Each row is a point on a tangle of strands that fork, close into loops and nearly touch. The rows are in no order.
Two points are linked if the straight distance between their rows is under 123. Some points are linked to none.
mogu: [ 50  50  11  36 -14  17  35 -36   9  25  41  60 -57  57   2  54 -33 -37
  27  11 -10   1 -22  -5   2 -37  17 -13  23]
nom: [ 27  -6  26 -56  11 -26  12   7  -6   8  14  20  50  -3  46  -8 -11  21
 -13 -17  44 -26  66 -12  11  -2 -11 -26 -27]
Beno: [ 18  37  34  -4 -14   3  63 -38  -1 -19  12  36  -1  19  11  39 -24 -24
  20 -14  -2 -20  -4 -20   0  20 -14 -18  17]
nipof: [ 19 -11  -3  10  56 -13 -19 -30  43  -3  74  42 -37 -23 -33   9  17  21
 -16  69  23   7   7  -7  19   9 -50 -42  12]
revo: [ 12 -35  32 -15 -21  58  38  -9 -50   1 -23 -43 -15  10  56  35  12  25
  15 -23   9   0   6   0 -18  27  23  21 -41]
Gopip: [ -3  -9   5  21  36   9  14  25  28  28 -31  -3   5  23  49   9 -36 -13
  36 -40  30 -11  -6  20  -1 -32 -29 -33 -13]
Zuno: [-42  10  50 -49   1  -8  31 -36  18  14 -13 -26  18   1  10  -8  27 -21
  -4  -1  26  25  -5  31 -14 -17  12  18 -38]
zira: [ 67  32  -4 -23  38  39 -16  22  15  -2  29 -11  35  18  -1  -1 -25   9
 -14  -8 -25  15   3  46  18  49  10  38  20]
Mus: [ 38  20   4 -18  57  44 -34  21  45  -7  28  19   5  -9 -39   3 -39  33
 -28  19 -16  10  -7  35  23  13 -35  60  32]
sitat: [ 50  12  -1  36  -1  15 -16   8  55  -8  60  61  -8  23  47  -7 -18  32
   7  -6   3 -28   1  21  56 -34  21 -51  25]
Rusek: [-11 -28  -5   6  60 -42   1 -17  40  46  16   8   3 -26 -51   8  45 -16
  12  44  14  28   0  11   3 -22 -72 -11  -3]
nazen: [-56  15  33   7 -26  -5  60 -73 -16 -18 -17 -19  -9  14 -36  -2   9 -50
  26  -4  -3  17 -47  20 -20  19 -33  18   4]
guf: [ 31  33 -18   0   9  21  12  30  33 -53 -31   8  -8   8  23  24 -21 -48
  20 -24 -53 -18  -5  18   7  34  29  16 -10]
Piza: [ 10  43 -53  21  -2  -9 -41   0 -19  10 -26 -26  38   1  16 -27 -29  71
 -13 -24  17 -48  -3  -5  37   9  15  18  31]
devus: [-26  15   9  15 -43 -28  19 -15  11 -84 -33 -35 -13  -4 -28  13   0 -30
  28  -2 -35  49 -37  -7  -8   3  33 -18  25]
basam: [ 12  -3 -12 -23 -21 -23 -32  12  -6 -62 -18   5  27  32  16  -6 -41 -27
 -11 -53  -4  -4  48  11 -27   6  49  28  33]
vef: [ 25  16   4  38  25  56   8 -27  36   2  52   9 -34   7  20  17   1  26
   8  30 -21   0 -41  26  39  50 -21  -3  14]
vep: [ 19  13 -32 -12 -27 -27  -3  24  11 -64 -57   8 -10 -17  84  -9 -36 -49
  -7 -32   2 -32  39 -20 -13  -3  15  -5 -47]
bab: [-19 -58  13   8  29  15   9  24  22  43  -3   0   6  11  10 -12  -9 -15
  14 -24   7  38   0  49 -13 -28 -43 -36 -11]
Ruf: [ 17  49 -50  71 -24   4 -31   2 -21  -2 -10  19   7  14  26 -12 -42  47
   0 -26   8 -63 -14 -18   9  37   1  -3  25]
rapa: [ 21 -42 -54  11  25  21 -19   3  10  17 -11 -39 -33 -48 -20 -16  46   6
 -27  57 -15  46 -48  14 -29  -2 -33   5  -8]
Ropos: [-44  30  37 -44  -5 -23  28 -16  20 -19 -43 -25  25 -11  32   7  28  -4
   4  -7   0  -7  -5  -2  31  -6  32  18 -11]
busuf: [ -2  20  59 -53  -6  -4  79 -47 -13  -9   6  32  -7   2  -8  28   2  -8
  24  -2   1 -48   8 -17  45   1 -33 -11  -4]
lesig: [ 11 -18 -10 -18 -26  11  30  -9 -32  -8 -32  -4 -17 -21 -49  52  79  10
  55  25 -51 -33   0 -11  48  33  -3  40 -38]
lefa: [  3 -28 -66  24  -1  -9 -48  23   0  23  18  34 -15 -34 -14 -60   7   1
 -32  49 -25 -27  10 -14  26   7 -15 -60 -17]
bam: [ 13 -33  22  39  10  20  -6   6 -30  30  30  -5  12  30   5  20  16  41
  35 -44 -14 -18  27  15  22  28  15  25  14]
Pemol: [ -9  31  13  42  15  -6  -4  -9  28  29  22  42   0  26  20  26 -32  51
   1 -22  33 -35 -10 -10  18 -31  -7  -2  58]
Favok: [ 17  23   8 -15  13 -22 -16   4 -11  46  59   3  -9   6   5 -30  44 -26
 -23  17  -9   3  14 -17  -3   0  80  22  -9]
burif: [  8 -10  -5  15  -7 -14 -18   9 -30  -6  -7  -7  -2  36  26  -3 -14 -17
   9 -54  10  -5  32  -1 -34 -12  58   5   5]
viz: [  7 -25 -23  30 -24 -48  -9 -13 -51  11 -40 -24  59  25  18 -10   4  24
  34 -66  22  -8  42  11 -10  22  -8 -14  -5]
Miv: [-28  38  36   6 -39   1  52 -37 -35  23  -5  20 -52  16  32  14   2 -10
   4 -18 -14 -30 -20 -38  26 -43  24  -6  -6]
beped: [-11  19  11 -17   3  34 -10  29 -11   9 -10  25  19  23  17   6 -16 -24
 -35 -38 -18 -23  28   6 -24  50  18  75  -4]
robok: [ 27 -10 -28  43  54  -6 -40   8   0  52  38  32   6  26 -43   3 -24  39
  16 -28  22 -13  37  26   3   8 -41  18  21]
kuzam: [  1  30  12   1 -28  16  29 -28  -5 -62 -20 -48  24  -2  14  -1 -37  -6
 -15   5  14  39 -42   8 -47  50 -13  -7  25]
ral: [ 47 -30 -22   7  -4  15  21  32  -7 -34 -19 -28 -62 -11  10  29   7  -7
  51 -17 -38  13   9  -6   8 -29  35 -25 -57]
Zozu: [ 25  -7   1  29  17 -24 -18  -3  18 -11  44   3 -22  14 -13   5 -23  18
  10   2  15  22 -10 -11 -11 -41  25 -41  66]
tebu: [ -1 -44  -1 -13 -32  -2 -10  30  -6 -58 -26 -27   8 -28 -10  17  22  22
  11  25 -15   9   5 -25  14  -4  13 -28   2]
keke: [ 59  23 -15  16  11  31  11  24  19 -44  13  -3 -55  15  17  35 -24 -28
  48 -11 -48  -7  -7  -6  15   2  39 -12 -30]
Nuvaf: [ 61   6  13   3 -26  17  13   8 -16 -36  36  12  -6 -11  48   2  -4  27
   8   1 -13 -33  23 -32  25  27  28 -37 -25]
nosin: [ 53  34 -27  -2 -20 -12   3  38  21 -79 -13  18 -28 -33  39  -9 -28 -31
  -1  -1 -21 -30  25 -41  13 -13  15 -49 -46]
gis: [-18 -25  -2  41  -9 -21  -3  -1 -48  52 -12   4  44  20 -16  -1  25  36
  30 -57   0 -25  40   4   9  33 -20  18   0]
pazo: [ 22  40 -33  -2  56 -24  34  -3  -8  50 -23   3 -36  22 -10  27  -4 -55
  51 -28  29 -23  -2   6 -31 -13  17  28 -53]
puvit: [ 47  47  -2  22  29  -8  21 -44  12  35  68  28 -49  39 -19  17  12 -42
  33   3 -20   9 -21  10   6  -8  42  11  12]
Zenat: [ -2  -7 -42 -69 -26 -60 -48  29 -24  -2 -34 -21  60 -14 -20 -11  38  -4
 -19  39  27   9  28  -8  -6 -20  15 -16 -17]
rised: [  5  12 -16  33 -36 -24 -15  11   5 -20  -9  23  56 -10  28 -42  -5   6
   2 -23 -23 -46  14  -5  46  25 -20 -48  11]
sinon: [-38  51  -4 -26  -5   0   4  13  29   4 -70 -16  54 -20  -3 -26  16  -8
 -35 -12 -21  13 -22  38   4  33 -19  70 -13]
dero: [-36  72  43 -48 -28 -24  46 -53  13 -10  11  18  28   6  -5 -20  23 -70
 -32   9   3   4 -10  -7 -26  27  20  39 -15]
tosi: [ 10 -12 -35  18   2  32 -55  10  16 -24  16   2   1 -17 -16 -10   4  74
 -13  30 -25 -27  -1  11  60  35   0  14  32]
Bemi: [-46  34  70 -44 -24  56  41 -34  24 -19   4  32  -5  38  28  22 -36 -68
 -24  -3   4   8 -14  12 -40  16 -20  23  -1]
mal: [ 14 -10  16   9 -14 -47  20 -31 -31 -24 -15 -30  43  17  13  26   1  30
  56 -51  44  -3  35 -12   2   5   2 -24   7]
Robun: [ 54   1 -17  18 -14 -30   1   6 -19 -23  32  17  -4  11   8 -20 -42 -37
   6  -9  23  11  19 -21 -45   1   4 -68   3]
sumu: [-48  18   3 -71 -15 -28 -36  -4  14 -10 -59   0  48 -27 -36 -28 -19  25
 -56   9  44  24  22  17 -27 -38 -39  33 -15]
gizoz: [  3  44 -39 -17   8 -11 -33 -10 -30  14 -36 -33  55 -12 -16 -27 -52  62
 -39 -13  38  -3  -5  -8  10  -6 -11  49  28]
pari: [ 42  14 -20 -25   4  -3 -51  -4  -3  -6  50 -28  41  19 -19 -34 -18  23
 -29   9  -7  23  -1   4  20 -14  54   5  69]
sufug: [-20 -90   1  29  -7   1   0  10 -14  24   1   7  -2 -21 -30  17  45  23
  28  13 -19  12  15   1  17   2 -52 -41  -6]
buri: [-13  -4  42 -14   2   2  38 -38 -14   7   5 -57 -65 -20  11  17  41  19
  25  37  -2   4 -38 -30  48 -51  23  -1 -21]
zonon: [-27  16  -7  36  10 -36  -8 -39   1  56  48  32  -1 -31  -8 -26  42  15
 -27  60  13 -21  -4 -31  22  35 -54 -32  -6]
rire: [ 31  30  16 -33  10 -17  -7 -16  21 -10  36 -15  57   5 -11 -23 -28  24
 -29  12  23  33  -4   6  11  -4  -7 -13  57]
siz: [ 14 -43   4   6 -11   6   8  17 -11 -45 -33 -58 -24 -25  36  11  -7  42
  19   4  18  21 -18 -13  -6 -37  19 -47  -6]
zafog: [ -5 -35 -23  44 -26  17 -11  24 -42 -11 -44   0  -7  11  50   2 -42   9
   9 -37  34 -30  14 -25 -41  -8 -25 -35 -17]
nisam: [ 45 -22 -49  17  -3  70 -43  29 -41  11   5 -12  16  28  -8  -8 -57   3
 -20 -16 -21   9   2  25 -21  35 -11  25  25]
pum: [ 12 -10  11  27 -14  23  37 -15  -7  -3 -11 -25  13  12  22   4  -1 -23
  44 -31 -37  12 -21  29  16  45  -6 -24  -9]
zer: [ 19  -5 -50  52  16 -18 -52 -17  18  15  20 -21  19  10  -9 -40   6  33
  24   3 -17   7 -17  41  56  15 -13 -43  36]
doso: [  6 -13 -52  37  21   3 -46  -5 -10  32  11 -27 -29 -35   2 -43  22  29
 -32  52 -13   2 -29  -2  10   4  -1 -22   6]
Solol: [-16  28   8  42  23   7 -23   8  -1  53  26  40  -6  34  -2   5 -45   3
 -23 -17  40 -16  -5 -15 -38 -14 -24  26  47]
vuf: [ 11 -10  26  -5 -10  22   6 -10   7  -9  40  -4   1 -35   7   7  45  34
   2  65 -34  -6 -12 -16  67  49 -13 -27  -7]
Loti: [-48  35  19  -9 -48 -49  14 -36 -12   6  -4  -1  34   5   6 -38  30 -51
 -12   0  -5  19  -1 -10 -14  27  25 -18 -14]
liki: [ 19  46 -17  17   2  24  -9   7 -25  51  10  -6  25  16  41 -34 -33  -2
 -35  -7  15 -19 -16   1 -20  47 -12  14   1]
Sar: [  1 -32 -31   4   2  22 -13  48  -9  31 -17  52  -6 -15 -47  17  46  -4
  -6 -19 -48 -32  28   4 -16  36  -2  58 -30]
Zasu: [-17 -75  30 -21   9   2 -13  44   7 -30  14  10 -46 -10 -29  13   5  -9
   0  11   7  24  19  -8 -31 -58  32 -24  -2]
remer: [-38  15 -12  12  12  15  21   0   8   6 -51  -2 -51  25  -7  19 -24 -74
  26 -11  15  13 -36   9 -56 -20  -7  15 -30]
Ven: [ 14 -47 -47  10  -3 -27 -30  36  22  -6 -22 -17  18 -19 -22 -31  32 -20
  22  24 -38  29  -7  24  22 -16 -11 -62   1]
Lor: [ 54  23  17   3  27  36   2  -3  19   9  62   3   1  25  26  11  -6  19
   7   5 -16   1 -10  24  26  29  27  -2  23]
rir: [ 10  10  18 -57  18  -5   7  36  17   2  23  48  21 -21   6 -16 -11   1
 -44  13  13 -34  44 -23   3  10 -10  -7 -17]
Lanu: [ 16  15 -23  10   1  -1  -2 -10 -27 -29 -10 -47  -5 -16  -7  -3 -44  23
 -20  22  52  22 -37 -21 -57  11 -11   0  32]
nasuv: [ 33  17  16  -3 -14  34  13  -7  -2 -25  49  12 -49 -29  31  19  27  59
  -1  52 -16 -27  -3 -41  59  39  28 -18 -34]
nuzek: [-25 -32 -14 -22  20 -49  15  12  29  14 -14  13 -11 -30 -53   3  37 -46
  22  31   9  31   4   3 -21 -37 -30 -34 -29]
Nop: [ -9  -2 -43 -30   0 -54 -56  20 -24  31   1 -22  30 -25 -23 -24  25  28
 -27  52  34 -13  11 -32  15 -30  12 -12   6]
solas: [  9  -2  17  10  -7 -18  17 -20  16 -11 -31 -21   6  39  92   7 -36 -32
  41 -60  44  -2  13  14 -13 -37  -1 -37 -26]
Fal: [ -8   6  42 -29   4 -23  48 -53 -17  -1  27  23  17   3 -58  45  39   0
  49  26   6 -37  10 -16  58  23 -55   3   9]
Zipaf: [ -9  -6 -74  53 -15 -52 -49  26 -16  15 -14  41  -5 -27 -31 -33  30  12
  12  29 -15 -51  25 -27  31  19 -16 -40 -25]
nizus: [ -1  -8 -71 -32  -5  31 -25   6 -19  44 -43 -36  32 -22  15 -51 -46  16
 -48   3  23  25 -24  21 -22 -32 -32 -16 -17]
vafeb: [-16   7  -9  37  17 -72 -19 -11  28   9  27  37 -28   4 -45   7   3  -3
  15   2  20   0   5 -31  -7 -61  15 -29  49]
rom: [ 14 -18 -52   8 -47  -5 -14  27 -42 -42 -62  17  -7  -6  50  -7 -34 -23
 -17 -31  10 -44  44 -29 -53  23   0  -1 -47]
mena: [-25  16  26 -45 -42   8  10 -13  -8 -22 -46 -36  68 -16  53 -34   6  22
 -39  -4  -3  12   5  15  13  54 -13   8 -10]
dugek: [ 42   1   4   3  -4  46  16  19 -28 -19 -15 -22 -11  -8  60  21 -22  28
   3   0  13 -26  -3 -23 -10  33   7  -9 -29]
debi: [ 17   1  -1   7  28 -13  15   0  -2  -3 -11 -60 -53 -29  25  15   6  29
  23  19  27  19 -36 -25  -2 -38  36 -23 -23]
mopo: [ -2 -11  52  -8  19  48   5  17  -7   4  37  33 -28  41  13  48 -31  -7
  -6 -22  28 -19  16 -22 -33 -21  28  38  31]
zof: [-45 -58  14 -38 -16  -7 -40  39 -10 -14   4  13   5  -9 -23 -24   0  13
 -46  13  19   1  34 -18 -22 -50  20 -10  18]
Riti: [-22  -8  26  -7 -20  44  21 -10 -35  -3 -29 -15   9  23  27  28   9  -5
   5 -44 -15  -8  17  18 -19  42  22  64 -20]
lole: [ 21  -1  42 -10  -1 -29  40 -40 -29  -3  15 -14 -10  35  12  37   1  12
  57 -50  28  -4  21 -15  16 -42  37 -19  12]
zope: [-65  24  44 -10   4  41  14  15  32  27   7  29   1  14  18 -18 -26 -54
 -45   5   4  14 -27  14 -35   1 -32  20  -3]
Gulol: [ 33  42  -7 -55  33 -43 -27   4  10  25  12  -6  69   7 -15 -36 -25  18
 -20 -17  31   9  34  15  24 -13   1   9  16]
nozat: [-35  -8  62 -21  -2   5   2   1 -11  40  34  14  25  -2   7   2  41  34
 -21   4   8 -24  25 -23  32   1  11  35   3]
Niz: [-11 -12 -11  63  49  14 -21  -4 -11  44  26  34 -32  19 -36  36 -15  25
   7 -12  21 -30   9 -10 -25   4 -29  55  22]
Rer: [ 21 -33 -16  14  26  16 -50  -3  16 -25  17 -21  -5 -20 -52  33  48  46
  -1  55 -20  11  -2   8  32  18 -13  44  35]
mer: [-53  -1  66 -36 -17 -46 -23 -18   9  17  37   3  59  36 -28 -11  34 -19
  -4  -4  20  44  28  17   0 -29   9   7  24]
Dos: [ 31  18 -34 -14  32 -58  34   1  -6  21 -23 -13 -27  -1 -13   7  24 -45
  51 -17   9   4  17  -5 -12 -27  35 -14 -68]
Kovo: [-21   7  29 -16  20  32  25   3  25 -33 -34 -37 -37   9  19  41 -11  -8
  18 -14   1  11 -42  15  -6 -31  45  42   8]
dudon: [-41  -8  49  -9  17  19  44 -22  23  39  40  25  -2  19 -17 -17  -8 -66
 -11   9   8  33 -25  29 -37  -1 -48  -9  -9]
bibe: [-13 -15  15 -36 -13  13 -19  13  15 -63 -21 -20   1  16  -7  10 -13 -23
 -12 -17  -3  35  18  34 -52  -6  51  30  11]
Dar: [-50   3  25 -63 -18   5 -12  -6  33 -40 -51  10  17 -22  -7   5 -25   5
 -47   7  37  14  30  27 -66 -13 -26  21 -28]
niket: [ -4  15 -29 -44  -8  33 -32  -2 -11 -10 -54 -48  42  -8  15 -28 -60  40
 -50 -18  29  22 -12  18  -2 -29  -2  36   9]
roga: [-41 -74  19  25   7  17  30  -2   2  28 -18  -8 -25   5 -14  14  27  -8
  52 -25 -31  20 -20  35  25 -31 -37 -26  -1]
kuni: [ 16  37 -20  51 -10 -11 -14 -16  45 -10  30  59 -27   7  29   8 -14  78
  -4  17  33 -36 -14  -9  52 -23  11 -21  37]
nasi: [-48 -15 -33  17  -5  -9   0   6  24  39 -59 -10  12 -23 -46 -18  55 -12
  -3  -4 -18  42 -38  40 -37  -9 -62  45 -11]
Loz: [  1 -24  -1  19   7  -9 -25  24  -8  20 -11 -22  12   7  14   9  48  42
  39 -23 -20 -30  20   5  56 -11  53  13  -6]
rok: [ 11  22  41 -44  18  13  44 -20   7 -15  -3 -35 -64   5  10  25  16 -21
  25   2 -24  -1 -35   5  40 -42  51  27 -14]
Pakoz: [-20 -26  14 -30 -16  -4  -9  20 -16  19  19  -4 -10 -20  -8 -30  62 -39
 -25  43 -25  21  14 -15  -8   2  51  -2 -36]
vitik: [  8 -47  -7 -31 -18  11 -30  19 -43  15  34 -15   7 -28 -23 -32  43   3
 -54  67  -4  23  14 -24 -22  14  13  -1 -11]
Valut: [ 41  27  -6  36 -11  30  31 -35  23 -30  46  42 -61   8  -2  32  -6  11
  42  23 -29 -13 -23   0  51  48 -16 -27  -6]
Kek: [-52 -17  79 -50   3  -5  -6  -7  11  21  16  -3  44   2 -11  -4  24  25
 -23  -2  31  31  29  12   5 -32  -8  39  -9]
lil: [-16  28   4 -27  -9  -1   1  13  26 -17 -65 -48  58 -18  27  -8  14  35
  -6  -8 -19   4 -18  24  42  25   3  28   8]
duda: [-30 -11  35 -15  27 -68 -14  -5  29  15  39  19  13  20 -54  11  24 -25
  17   2  24  29  18  -5   0 -60  13  -4  46]
riz: [ 32  36 -20  52   3  -8 -13  14  20 -25   6  19 -38  33   1  25 -55 -16
  23 -15  11   5 -30 -17 -34 -34  22 -23  57]
Tuni: [ 24 -17  15   5 -16 -14  26 -27   0 -19 -17 -36  33  23  66 -14  -3 -36
  41 -54   4  24  14  37   3   6   7 -47 -22]
bis: [  4   2 -21 -29  43   6 -18  30  44 -10  -3  32   3 -46 -71 -12  -3 -10
 -52  50 -12  18  -8   6 -32  -9 -63  65   1]
Fufi: [ -6 -12 -11   2 -11   7  37   9 -24  11 -25  25 -21 -12 -29  18  41 -34
  28 -10 -56 -32  12  -3  18  35   3  18 -47]
niru: [-18  17  40 -22 -55  -9  11 -31 -17 -14  14  -5  61  13  44 -35   5  -7
 -35 -13  -1  17  17  -2  -5  39  12 -25  18]
bube: [-42  -2  27  24 -37  17  31 -37   0 -45  -3 -32  -3  -7 -22  -2  -3 -28
  -3  14 -17  48 -55   5 -35  28 -10   4  25]
Vedav: [-22 -29 -46  23  16   9  -7  21  15  30 -29 -11 -30 -25 -37 -21  29 -44
 -12  19 -16  43 -48  34 -61 -10 -23  20 -16]
Vare: [ -5 -19   9 -24 -19  -4 -14  -6 -50  48  33 -24  55 -16  -9 -56  16  18
 -48  39  16  24  10  -8  -2  27 -20 -14  -8]
pigip: [ 18   3  12   8  62  24 -12 -10  41  -6  30  11  -5 -16 -46  37  13  51
   1  30   0  -4   0  13  28  22 -44  71  17]
sabat: [ 28  18  43  19 -19  22  26 -10  34  -5  28  27   0  13  82  19 -11  26
  10 -20 -17 -23 -15  -2  57 -40  30 -40  25]
rufit: [ 45 -60 -26  12 -15  65 -34  56 -43  -4 -16   9  -2  27  10  18 -26   4
  -4 -31 -14 -18  33   5 -40  20   1  17  -5]
mozo: [ 43 -27 -52   6   1  37 -49  -2 -34 -14  32 -28  20  13 -26 -24 -51  29
 -20 -10 -15  11   2   9   3   1  20  -2  48]
kol: [ 18  49  14  18 -29 -34  35 -41 -30  -2   3  -1 -46  39  17  36   2  -3
  40 -48 -14 -14  11 -29  35 -58  61   4   6]
ruseb: [ -8 -19 -18   5   2  17 -27  54 -15  20   5  55  11  18 -17 -18  -7 -28
 -29 -37 -42 -36  45   8 -18  34  17  32  -1]
pogu: [ 18  -4 -17 -10 -14 -37  12 -15 -32  -1  -5  -8  62 -10 -31 -19 -28  25
  -6  -1  46  21  26  -3 -29  36 -73 -42  11]
fula: [-14 -31  -3   5 -10  -9   7   1  12  15  -6 -35  20 -19 -18 -12  65 -26
  19  43 -46  46 -29  23  34  23 -20 -26 -10]
mipi: [ 32 -17 -28  45  45  -1 -22 -14   6  52  36  -5   4   6 -13 -11  -2  29
  12   7   7  10   0  36  15  30 -48 -18  11]
mak: [-35 -48 -43 -24   6 -17 -57  22 -17  21   1  -1  -2 -30 -39 -42  -9  16
 -53  42  26   2   9 -28 -17 -62  -4 -16  21]
Puzi: [ 10 -23  -6 -22   0  21  20   8  15 -18 -12   4  15 -41 -53   7  23  -1
 -19  34 -11  36 -16  11 -42  34 -69  37 -11]
ked: [  8 -38  15  -7   7  43 -13  37 -19 -13   1  15 -26  36  19  27 -30 -25
   6 -26  16  -8  33  -5 -50  -3  20   9 -15]
nudit: [-14  10 -16  17  18 -14  19  -2  18  13 -21  -1  -5 -36  -9   8  10  17
  11  20   0 -16 -24 -11  12  18 -33  -9  -5]
zofel: [-34  10 -14  18  20 -18  32 -28 -20  62 -36 -16 -19  26 -17   4  14 -51
  36 -38  27   2 -19  27 -44 -20   1  35 -41]
doz: [-17 -29 -28  58 -15   4 -17  19 -22   8 -39 -29   1 -19  43 -34 -30  43
  -2  -9  12 -25 -26 -13   8 -19 -23 -52   8]
Dab: [ 13 -34 -10 -35 -12  53  -4  33  -9  -4   1  -5   9 -34 -10 -23   0   6
 -50  34 -23  22  -6  10 -26  22 -20   0  -5]
Sizad: [  7  44   8  23 -17  10  47 -24  14 -35  16  41 -58  -5 -15  38 -27 -15
  24  18 -31 -19 -31 -32  19   2 -25 -29   6]
nokim: [ 46  40  15 -54  50 -30   5   9  29  19  22  -4  41  10  44  -6 -11  21
   4 -21  42 -12  33   8  20 -22  16 -13  -5]
vudi: [ -7  17   9   5  23 -16   2 -16  -3   1  27 -18  -8 -13 -21  -1  -7  15
 -28  27  49  10 -21 -27 -48 -14  -3  39  19]
tota: [-51  -7   6  -7 -27   8  -4  39  11 -51 -62   4  18 -30 -25  33  29  29
  -3   2 -43 -37   0 -20  32  17  16  57  13]
luk: [  7  12  -8  13 -25  -4  43 -13 -45  -9 -28 -54 -66   0  15  10  15 -16
  45 -15 -33  18  -8 -22  18 -21  21 -21 -64]
Kod: [-17  22  39  11 -15   0  18 -19 -14  22  31  22 -24  -3  16  23  19  29
 -11   3   1 -28  -4 -43  17 -13  48  18  22]
Vakik: [  7   2  63 -19   4  12  19 -22 -22  -7  61  10 -20  19  -8  40   8  21
  -8  -3  34  -9  12 -36 -27 -20  52  53  29]
lapul: [-17  -1  49 -46 -19  45  -4  -3  25 -46   0   7  13  28  49   3 -45 -40
 -38 -11  -1  25  20  32 -46  20   8  14   7]
tozo: [ 33  -7 -43  26 -12 -12 -18  62  -4 -23 -11  33 -40 -35  29 -25 -18 -22
  -5 -11 -11 -51  38 -37   5 -31   6 -49 -70]
Tabiv: [-20  12  -7  16  -9   6  51 -28 -19   4 -37 -46 -65  -6   5   1   2 -47
  32   9  -7  33 -56   2 -23 -10  -7 -18 -54]
sozuz: [-28  33  -9 -41  34  -4  15  31  53  19 -51  11  21 -20  -9 -11  -2 -34
 -27  -3   2  11 -16  35 -23  -6 -27  46 -27]
bitas: [-80 -26  16  56 -13   1  23 -32 -27  20 -30 -25 -42   1 -14   9   3   5
  25 -18  17   8 -43  -4 -24 -27 -14   6   6]
vorop: [ 11  -5   3  15  -5   7  24 -18   9   9  16 -16   6  -7  -1  -3  47  -8
  45  14 -59   6 -21  20  67  47 -10 -34 -14]
Tuked: [ 42  36 -15  35 -21 -14  -6   5   3 -15  12  14 -33  38  37  -2 -45 -59
  -1  -6  17  28 -18 -26 -57 -31  25 -53  10]
dudi: [-43  -4 -13 -65 -38 -48 -51  27  -7 -21 -48  -7  76 -23 -41   9  12  26
 -33  42  35  13  12 -12  13 -28 -49   6   4]
Rogiz: [-12  -1  11   0   6 -36  -9  17   1  14  -3  16   6  18  21  -3  25 -14
  20 -48 -15 -30  41 -11  26 -27  68   3 -12]
safu: [-12 -33 -51  17  -3  12 -20   7 -18  39 -18 -20  29 -26  10 -55 -35  36
 -30   8  13   6 -17   5   7 -18 -56 -53  12]
sugod: [-17  -6   2  20 -13 -25  -5 -10 -25  55  48  21  26 -12 -12 -50  28 -17
 -26  32 -10   5   3 -15  -3  35 -25 -40   3]
ranuk: [-12  17  -2 -39  31  10   2  51  61 -16  -9  35  11 -19 -41  -5  -7 -48
 -30   7 -36   5   1  26 -12  11 -10  47  -1]
kuri: [-34  34   3   0 -23   1  19   6  30 -72 -50   2 -30  11   2  17 -22 -65
  12 -30 -50  17 -25   5 -14   6  44  13   9]
lalim: [ 23 -33 -37   7  73 -26 -39   1  42  20  30  27 -28 -26 -53  15  42  11
   6  52  11   7  18  13  19 -14 -41 -16  -7]
zup: [ 20  44  17  -2  19 -22  24 -40  -4  61  51  -4  -1  24   0 -12  41 -36
  19 -11 -18  -1  -9   5  23   6  61  28   0]
Gazi: [ -5 -61  20  26  18  20   1  -9   9  -4  55  23 -45 -22 -31  21  11  12
   5  40 -18   6   2 -19  13   8 -39 -39  15]
Lolo: [-22 -22  31 -53 -23  58 -16  34  -2 -41  19  27   4  -4   1 -20 -36 -27
 -71  16 -12  17  25   5 -48  27   2  11   1]
momev: [-27 -15  10 -13  13  24 -13  28  33 -52 -35 -22 -27  20   3  31 -42  -9
   1 -21  28  29 -16  23 -51 -42  21  18  23]
pob: [  0  23 -65  61  -6 -27 -30   8  -9  -3  -7  45 -29  -8 -16  -3   2  58
  15  -3  13 -72  17 -27  27  37   5   2 -13]
Dev: [-82   1  40  32 -29   6  37 -60 -24  -3 -28 -34 -16   9 -21  10  28   2
  23 -11 -20  -2 -58   0  20 -11  -2  48  29]

How many points has the smallest loop of links through each point below? Write - if it is on no loop.
nozat | 20
bam | 14
Rer | -
Gazi | -

A tip is a point with one link. Name the tips that can be reached along the links from each point below, in the order of the rows.
Fufi | lesig, Ven, nuzek
rapa | nasi, tozo
Dev | Dos, vudi, bitas
Mus | tosi, Fal
